Each row is a point on a tangle of strands that fork and nearly touch. The rows are in no order.
Points whose rows are less than 92.8 apart are linked; no others are. Some points are linked to none.
Mun: [ 37  15 -45 -45  -8  33  -3 -12  -9 -11 -36  -5  21 -26  17 -17 -11   7
 -14 -39  28 -17   9]
bosu: [  7 -23  -5  -6 -32 -40   1  30  -5   2  18  27   6  56  -2  -4   1   8
   9  32   5  15  25]
vib: [ 18 -37 -16 -26   9  -5  15   9 -37  -1 -32 -19   6 -22   9   1  -8  -3
  22 -68 -13  22  -8]
luvem: [-14   9  39  15 -12  -7  34   2   7   9 -16  24   5  24  34  24  -6 -24
  25   4 -43  34  13]
dun: [-10 -29   6  17  -6 -12  -1  37 -42  10   8  27  -6  80 -12 -23  -7  -3
  -6  26  12   9  -1]
bov: [ 10  14 -20 -14   1   7 -29  10  51   7 -29 -35   8  -8  15  27  -9 -32
 -19  -3   6 -13  40]
Bub: [ 12   9 -38 -30 -49  18 -12  -4  -8  11   6  33  19  10  28  -5  17  18
  34  39  19  -1 -19]
gogor: [-15 -13 -22   8  30  -7   6  31  46  -7  -7 -25  27  16 -34 -10  29   6
 -15   8   5  -3  28]
pigu: [-11  32  16  15   0 -29  -6   7  34 -16  -6 -36  -2 -53 -33 -20 -27 -10
 -19 -48   1  -1  17]
dumor: [  9  -6  33  32   8  -5   5 -12  10  -5 -37   7  -2   1  14  -4 -10  29
 -22  26 -17   7 -19]
bav: [-47  10  24  10  14 -42  19  11   2 -11  -3 -23  -4 -36 -43 -28  -4 -25
 -24 -47   1  11  12]
Mitet: [-17   7   3 -19 -20 -60 -34  31   6  -3  -2  -9 -12 -56  -9 -23 -26   8
 -15   4  -6 -14  18]
mato: [  6  19  -6 -17  20   2   0 -15 -24  11 -37  23 -20  -5  21 -16  26   6
  28  14  -2 -15 -51]
zipoz: [-41 -21   2  28 -11  -4   4   7 -39  16  -5  33 -13  62  -5 -31   8 -19
   3  28  11 -26 -23]
non: [-42  12  21  39  15 -43  -7  40 -16 -18  50  21  21  23  -2   0  26  21
 -21  14  -7  -7   2]
kibud: [ 37   6   4  21  18  -1 -31  15 -19 -13  -3  -9 -37  10   0  30 -13  23
 -40   4  -1 -32  34]
Mikim: [ 29   2 -20   1  35  32 -24 -42  20  32 -10 -29   0  -1  20   7  18 -15
 -12 -39  20 -19   4]
Suf: [-19  10  30  27  23  -7  40 -14  16  -1  29   2   9  11 -41 -19  38  -6
 -12 -10   1  36 -16]
galem: [ 27  13 -26 -18  13  17 -28 -47   6  24  -2 -33  16 -14 -25  21  27   0
  10 -63   5   6   2]
Saveg: [ 24  -5   1   4 -44  50  23  14 -20 -14   5  29  16  54  -1  18  -3  19
  43  14 -12  -1  -1]
gakop: [ 33  34 -32 -22  14 -21 -42   6  10  -9  11  -5 -14 -52  -3 -13  -1  26
   3 -14   7 -24  -9]
Lapen: [  4 -11 -26 -13 -16 -27 -53   1  24  37  11 -34   7 -27  17 -16 -10 -13
 -20   6  36 -31   3]
Gepes: [ -6 -28 -12  -8  20  21   0   9 -31  37   6  -9  20  18 -13  -9 -13   5
   4 -44 -24 -23  28]
ter: [  0  -9  36  19 -29 -37  13  36 -32 -18  32  34 -17  -4  12  -9 -31   9
 -20  -9  -7  18  14]
Lam: [ -9  -8   1  -6  -6 -34 -11   1  15  16  24  -2  -4 -16  -9  -1  11 -11
   6 -26 -13  18   4]
Zek: [ 27  22  12   4   0  34  23 -35  10   7  28  24   0   0  -1 -13  10   1
  11 -21 -10  26  -8]
nidi: [ 43  -9  -7  30  -7 -21  21   0  37 -30  -9   4   4  17 -25  -3   0   3
 -38 -22   9  25   9]
redog: [-18  -6  28  15 -28 -45 -16  24   3  -7  20 -18 -13 -23  -5  -7 -48  11
 -43  13  14 -26  28]
toz: [  2  -2  21 -29   7   3 -31 -33   0  26   1  10   7 -18   8  47 -10  11
  45  29 -33  28 -23]
gari: [ 16  -7  16  29  18 -25  14   7  52 -22  -3 -14   9  17 -10 -22   9  -3
 -39  18  22  21  23]
Zuz: [-32 -53 -23  10   3 -18  -5  34 -11  18   0 -25   7  20  -3   7  -1 -28
  -2  -6  -3  -9  -3]
suse: [  4  22   7  10  26   6   4 -25  40 -10 -36   5  -3 -15  43  22 -15   6
  -4  12 -28  -4  -7]
togek: [ 21   4 -24 -35 -74   6 -18 -10  13 -14   9   8  13  15  11   7 -19  18
 -18  33  30 -14  34]
malo: [-26  40  -2 -36  61  29 -10 -25  37  -3  11  -3  27 -21  -7  27 -11  -7
  40 -18 -22  21  14]
Gogab: [  8 -24 -37  -3  -7  15  47  14 -39 -21 -24   5 -17  33 -17  -6   5 -15
 -12 -26  12   0 -27]
nar: [-33  37   1 -14  63  15   2 -36  29 -11  -1  -4  13 -35 -16  -9  -2  20
  21 -35 -15  -5   2]
saza: [ 43  10   5 -10 -15  43   4  -9 -17  -1   1  23   5  19  21  46  13  17
  36  23 -21  10  -4]
teker: [-26  -1  -9   5   9 -15  -5   8 -23  21   9   8 -35  30  -8 -30  17   0
 -24  39  35 -32 -11]
tipa: [ -2 -24  32  17 -45 -28  -2 -15   6  20  36   9   3  35 -16   6   3  26
  18  34 -11   9  18]
sab: [ 12  48 -13   4   2 -18  -1   5  47 -33   4 -15   4 -39 -54  -9  -4  20
 -15  -5   2   4   2]
Ner: [ -8   8   3 -26  17  17 -14 -34 -29  12 -18  -7 -16 -38  -5  41 -11   0
  24  10 -20  16 -44]
zavid: [-29  -8  19  32  -3 -15  16  35 -57  -2 -29  36 -15  26  12 -41   5  -9
  19  21  -2  -8 -42]
gor: [ 32 -22  24  -9 -13  16   9 -21 -20  24  15   7 -12   7  -6 -34  -9  -3
  -8  -7  16  18   7]
zar: [ 27   7  17  19 -29  39  20  13 -19 -31  10  37 -22  57  26  -4  -4   8
  26  31  11 -13  -4]
Namu: [ 21  22 -17 -24   6  11 -12   2  22 -16   5 -23  14 -21 -63  19  19  28
  16  18  -4  20  -8]
mepep: [ -9  -6 -11   1  12  -6 -36   4  23  19 -53 -43 -12  -9 -13  17 -15 -23
 -23 -27  -3 -30  31]
gemol: [ -6 -56 -22   4 -21  12  -1  14 -49  18  -2 -13  -7  31  10  17 -17 -25
   1  15   7 -17 -13]
Gefif: [-21  13 -16  -9  58  -5  27 -20  15  -1 -21 -18   8 -21  -2 -29  30  16
  18 -40   9   3 -20]
Lalo: [-28 -14   5  14   7 -31  31  24 -18  -1 -21  29  -1  -5  40 -50  -7 -12
   5   7   0  -7 -28]
giri: [  8  11   5 -20 -50  53   5 -27   0  15  13  25  20  21  28 -27  10 -10
  40  59  22   5 -17]
Lun: [  2  -6  41  64 -12  12   4 -27   5   3 -25  34   5  35  20 -33  -8   7
  10  26 -12  -9 -26]
vavaz: [ -9  -2 -26 -17 -24  14   4  19 -32   6 -18  25   2   4  17  -7  13   7
  43  28 -11 -18 -34]
piz: [ 28 -40 -21 -14 -35  25  -4  16 -28  12 -12 -17  23  22   4  40  -1 -19
  13  17  13   2   8]
Rebi: [-36  -4  11  41  12  12  28 -24  16   5   5  -7  16  25 -28  -8  24  -9
  10  35   1  16 -30]
gon: [-11   3  -6  -5   4  33  13 -28  -5   0   0   4 -18 -37  49 -26 -11 -35
  -1  -9   1 -22 -19]
teg: [-11 -15   6  13 -44 -35 -14   1  13 -21  37   8 -11  18 -28 -11 -41  35
 -33  17  16 -18  25]
Sud: [-26   4 -15 -13 -21   0   8  19  12 -11   5  11  39 -20  27  15 -23  19
  35  33 -31   0   7]
mubi: [  3  -5 -47   4  13 -19  17  11 -28 -30  16  24 -17  21  -1 -17  13  11
 -10 -44  14 -23 -25]
nogap: [ 28 -23  11 -13 -42   6 -35 -17   2  44  21   4  14  10   4   9  -1  15
  16  47   4  22   6]
zegip: [ 19   3 -34 -14 -10  12   7  14 -46 -18   9  45 -21   7  12 -24  -3  21
   4   8   8 -33 -16]
vof: [ 17  -2  20 -15 -41  60   2 -40 -10  28  32  19   1   1  25 -37 -12  -6
   4  19  27   2  -4]
gumo: [ -4  -8   3   3  23   5  12   2 -33  -5 -23 -21 -21 -18 -30  36  10   7
   5   0 -16  11 -29]
Ziba: [ 20   4   8 -14   7  -3   7   0  10 -14   7   0 -27 -40  56 -35  -3 -23
 -21   5  24  12  -8]
mibe: [ 21 -20 -53 -31 -25 -15 -32  -2   6  38  -2 -21  20  -1  -5 -17   0 -14
 -21 -24  50 -15   4]
pur: [  2  36 -19 -47  29  -6 -10  12  17  -6  -9  -1 -10 -40  41  18  21 -24
  25  15   1  19   0]
lelo: [ 16  17 -24 -36 -64  -9 -31 -16  31  -2  -6   8  24  -3 -15  -3 -23  40
  -2 -11  12 -16  37]
ket: [ 13   6 -14  11  52  15  -5  -5  19  -1  -8 -29 -27  -5  27  -7  26 -23
 -24 -26  27 -24   0]
dipir: [ 16   1 -15  -6 -20  28   9  -1  30 -23 -19 -11  26   7 -37  28   1  37
  -7  23   5  -3   3]
nalak: [  3  32 -13   6  30 -25 -37  27  16 -23 -16 -51 -21 -28 -25  46  12  -5
  -1 -13  -8 -14  -1]
Gud: [ 17   3 -13 -28  19  26 -18  14  21  -2   3 -50  11 -32   7  33  -2 -32
   8 -23   6   4  41]
vefos: [ 44 -13  -7 -10  -2  35   0  11 -12  -5 -15  -1   4  28  34  30   6  -2
  -3  29  11   6  30]
dag: [ -8  32  27  -3  11  15  37  -9  10  -5  18  42   8  -4  17 -12  29   1
  38 -19 -27  30 -16]
pugob: [ 26 -18 -22 -36 -18   7  -9 -28 -12  24   7 -11 -11  -8  -8 -18   3 -22
  -3 -28  34   9 -16]
dosog: [-13  -5  28  17 -39  15  31  26 -15 -20   0  36 -24  56  14 -16 -19 -29
   8  27  -1 -17  24]
pov: [ -9 -12  30  11   5 -11  30  38 -23 -27  17  19 -14  19  26  -7  -4 -15
 -12  11  -2  14  24]
Zarim: [-33  25  41  44  18 -36   7  -3  -7  -1  29  21  15  25 -40  -2  39   6
 -28 -15 -14  22   2]
zigid: [ 15  -3 -13  -6  24   2 -28 -21   7  18 -26  -3  11 -39  46  18 -11  18
  18 -21 -29  -4 -10]
Pul: [-33   2  10  34   4 -36  43  -9  -7 -25 -26 -11  -9 -11 -29  -6  -1 -18
 -44 -40   1   4 -26]
Bused: [ 23  -4 -16 -20   3   7 -19 -11   8  15  14 -31   2   1 -73  11   3 -13
  -8 -50  10  12  24]
ren: [ 17 -10 -19  -9 -36  29 -14  -7  13  -9   7 -16  -6   5  13 -12 -26  -7
 -44  25  45 -25  30]
matuf: [-37  30  24   7   2 -16  -8  -2 -29   9  14  31 -22 -10  31 -14  -4  28
 -10  20 -17 -39  -3]
Pelat: [-19  -9  33  18  39  -2  10  11 -10  -5 -10 -44 -18  -8 -12  29  23 -29
 -14  30  -2  22  -7]
kabo: [ 29  -2 -38 -34   6  -1 -16  -3 -25   5 -16  -4  12 -48  36  24 -13   5
  34 -49 -10  11 -14]
lat: [ -6  -2   8  -9  51  15   7  20  10   0   8 -29  13 -31  21  22   5 -22
   6 -35 -29  20  36]
manu: [-27  26  42  24  11  -2  29   9  -4  -7 -21  31  -4  11  21   9  22  -6
  28  28 -33  28 -23]
busa: [ 20 -12 -32  -5  -6 -62 -35  33  -8 -11   4   2 -10 -27  -3  -2 -12  24
 -15 -10   2 -13  -7]
ded: [  9 -24  22  50 -31 -21   5  16 -13 -22  38  28   0  24   7  -6 -45  38
 -19  12   1 -14  10]
dakav: [-36  35  49  37   7  -1   4  14 -22 -18  33  27  -7   9   7   1  14  24
 -10  38 -11 -14  -1]
rageb: [ -1 -22   1  35 -11 -45  18  19   3 -29 -18  -9  -3  -4 -29  10 -10  -3
 -37 -18  -1  14  -7]
sosop: [ -9  -4  -4  -9 -25   9 -19 -10   0  -2  29  -8 -30   6  -7  -2   7 -11
 -21  46  24 -18  -1]
zil: [-33  35  14 -14  24 -20   5 -41  42  -9  -8   5  16 -40 -32  -7 -16  23
  16  -9  -8  19 -28]
vevi: [ -2  21  29   6  -3  25  10 -28  30  -1  37  15  15 -13 -31   9  -5  15
   5  -2 -30  28  29]
sakun: [ 15 -17 -14  -8  37  22 -12   1  15  18 -20 -36  12  22 -55  -4  12   0
 -10 -21   9   5  29]
Mab: [-34 -20   9  34  21   8  30   0   0  -4 -25 -29   0  26 -27  14  22 -30
 -26  25 -12  -1  -1]
Nov: [ -7   5  25  -1  20  26  16   5  14  -3   9  -5   6  -6  27  56   2 -24
  20 -12 -46  19  18]
Togob: [ 18 -34 -12 -11  14 -26 -15   9 -13  24 -53 -36   2 -15   4   3 -14 -13
  -4 -45  -7 -12  13]
suv: [  0   2 -17   6 -47  43  42   4   6 -21  15  17  15  23 -20   5  -1   7
   1  12   0  -6 -10]
fipu: [-13   6  41  27 -36 -11  -2 -27  24  21  30  20   4  13 -39  22  -1  10
  -9  -1 -29  10  10]
dinu: [-43 -20  -3  15  10  18  35   7 -30 -14  11  -5   4 -14  26 -30  -4 -26
   4  -8  -2 -13 -27]
gifan: [ -3 -12  22  -9   2  15 -30 -24   5  46  16   2  -7  -5  31  13  -4 -10
  16  34  -8   4   0]
vare: [ 16  -5 -11 -10  50  -9   4 -11 -13  19 -16   6 -10   5  -1 -32  37  26
   6 -15  12  -6 -33]
Pelol: [-19  30 -11 -50  59   4 -35 -10  25  -3   3 -32  -1 -40  24  43   4 -25
  46 -24   8  25   0]

A fork is a point with three links, a tip a point with one. Leave the first point through the second and follow the links. Name the first fork or tip that comes.
Gud / bov | Lun
suse / zigid | Zek
gifan / toz | matuf
nidi / rageb | Saveg

A fork is a point with three links. Follow the links from the first point to the second and name the forks in between, in order.
Gogab / Lapen | vavaz, gor
pur / teker | nar, vavaz, gor, Zek, tipa, zipoz
Bused / busa | Saveg
Pelat / giri | tipa, Zek, gor
Suf / suse | tipa, Zek
togek / non | zipoz, tipa
nar / gor | vavaz

Follow the links from the first point to the second, and from the first to the third. Name the last point that the two ways share.
Zarim / gon / Gefif | tipa
zavid / gumo / luvem | tipa
mibe / sosop / lat | Zek
giri / gifan / lat | Zek
vefos / ket / busa | Saveg

Name the points in between on the shortest way along the links from the first point to the second, in order.
Suf / nogap | Rebi, Mab, Pelat, gumo, Ner, toz, gifan
ket / zar | Mikim, galem, Bused, sakun, gogor, gari, nidi, rageb, Pul, bav, pigu, sab, Namu, dipir, suv, Saveg
gemol / gakop | piz, vefos, saza, Saveg, zar, dosog, pov, ter, ded, teg, redog, Mitet, busa
nar / pugob | Gefif, vare, mato, vavaz, Bub, giri, vof, gor
